Points on a hilly landscape, in no order, each with its height.
A climber steps from a point to whichever of its 3 nearest points has the largest rise for the distance, and stops where none of them is higher. Distance is the straight distance between rows; heights are no part of it.
Z177: [57 105 96 79 131 68 128 103 56 121 95 68 107 88]  h=97
Z170: [140 148 84 106 96 106 115 74 97 107 106 114 154 121]  h=612
Z233: [78 67 96 99 104 116 106 139 149 92 96 130 70 88]  h=517
Z361: [61 91 110 56 135 85 117 87 49 118 93 45 69 51]  h=673
Z989: [68 35 136 60 79 80 75 127 109 131 121 117 81 92]  h=425
Z860: [77 46 107 77 93 105 88 139 140 109 106 138 71 90]  h=482
Z676: [135 101 97 133 88 119 69 86 108 67 94 102 83 106]  h=424
Z719: [52 53 106 56 98 80 109 155 108 123 117 118 95 91]  h=418
Z130: [131 132 108 106 86 83 87 61 67 105 111 79 149 113]  h=658
Z877: [56 77 110 78 108 64 101 114 71 122 110 76 95 86]  h=77
Z172: [128 114 85 128 97 111 88 84 105 82 98 110 113 111]  h=486
Z632: [167 140 96 114 80 140 84 72 108 67 87 97 99 119]  h=439
Z490: [103 138 115 131 109 149 128 103 124 69 56 82 40 124]  h=516
Z68: [78 103 83 108 118 80 114 107 91 106 104 106 129 102]  h=468
Z805: [45 85 102 48 130 78 130 115 54 126 97 62 73 57]  h=744
Z92: [58 48 141 57 87 63 80 114 80 132 119 84 79 85]  h=283
Z854: [97 106 88 116 104 80 98 87 83 102 107 101 131 110]  h=446
Z36: [85 86 106 114 99 69 84 94 78 104 113 85 115 97]  h=131
Z467: [127 101 96 131 90 103 68 82 101 77 103 99 109 106]  h=360
Z621: [189 153 95 94 63 136 85 69 107 90 100 98 127 118]  h=611
Z368: [160 135 96 110 76 109 81 65 92 87 108 98 138 118]  h=792
Z217: [72 39 120 72 83 90 78 136 120 117 117 127 80 88]  h=454
Z318: [65 45 112 47 91 92 103 156 127 118 114 134 89 93]  h=431
Z489: [56 90 92 87 119 70 115 118 75 117 107 88 117 94]  h=110
Z112: [111 129 76 114 113 99 118 89 104 100 101 117 143 113]  h=574
Z448: [87 86 85 120 113 127 114 124 142 80 83 122 70 91]  h=580
Z643: [61 68 125 84 99 60 85 99 68 124 114 69 91 83]  h=55
Z862: [77 61 95 101 99 90 90 129 126 103 108 123 86 93]  h=416
Z505: [101 70 104 121 91 113 81 113 132 87 97 116 59 91]  h=716
Z834: [157 161 82 108 97 148 131 76 129 89 86 120 121 117]  h=634
Z774: [65 98 98 90 117 65 109 99 61 117 105 74 112 91]  h=103
Z880: [176 153 97 88 62 111 92 64 95 109 117 98 152 119]  h=697
Z591: [89 106 116 105 103 64 89 68 55 111 111 63 119 99]  h=377
Z198: [131 114 101 138 91 139 85 89 116 66 77 97 59 109]  h=521
Z702: [144 156 84 121 102 152 129 79 126 78 75 116 96 116]  h=715
Z977: [135 132 82 129 104 128 107 82 115 81 93 119 113 115]  h=594
Z791: [86 122 111 96 114 70 105 66 47 115 106 61 120 98]  h=432
Z201: [45 70 114 38 114 74 125 137 65 133 107 75 79 73]  h=592
Z823: [76 87 119 99 102 62 86 83 62 111 115 64 106 91]  h=246
Z137: [123 143 94 126 113 151 130 89 127 70 64 103 70 116]  h=593
Z392: [69 58 112 89 89 76 77 119 105 112 114 107 93 90]  h=285
Z273: [94 102 82 118 109 89 102 102 99 97 103 114 125 104]  h=507
Z128: [108 81 98 126 91 93 70 96 107 86 108 101 100 102]  h=203
Z414: [147 141 104 127 88 152 95 79 112 63 68 89 62 120]  h=508
Z665: [98 99 79 124 116 115 108 109 127 85 91 120 103 101]  h=494
Z978: [67 35 123 28 86 96 105 158 118 125 117 136 90 99]  h=426
Z339: [79 74 87 108 106 97 101 127 125 96 101 119 96 95]  h=443
Z623: [89 88 92 119 102 83 85 101 99 97 106 106 113 102]  h=347
Z454: [67 95 117 83 120 65 103 78 50 117 103 53 96 78]  h=523
Z967: [83 128 89 98 124 74 123 85 66 116 103 92 142 109]  h=442
Z427: [178 157 89 100 75 140 107 71 116 94 96 111 126 117]  h=615
Z894: [90 86 97 118 107 130 108 122 146 82 78 117 47 91]  h=589
Z925: [130 132 82 117 104 105 109 79 100 98 104 116 141 119]  h=583
Z897: [109 108 105 134 101 140 100 102 129 70 71 98 39 102]  h=584
Z695: [105 95 93 129 104 128 93 107 134 78 83 113 64 96]  h=725
Z265: [168 157 90 100 78 120 111 70 108 107 106 115 146 119]  h=656
Z122: [66 73 99 93 102 67 95 119 88 114 108 97 107 91]  h=155

For each start below, name every point that the climber comes to, in order.
Z92 | Z989 > Z217 > Z860 > Z233 > Z448 > Z695
Z112 | Z170 > Z265 > Z880 > Z368
Z719 | Z217 > Z860 > Z233 > Z448 > Z695
Z774 | Z489 > Z122 > Z392 > Z217 > Z860 > Z233 > Z448 > Z695
Z414 | Z137 > Z702

For each start below, name the point where the climber stops.
Z172 | Z702
Z877 | Z695
Z823 | Z454
Z339 | Z695
Z925 | Z368
Z665 | Z695
Z318 | Z695
Z632 | Z368
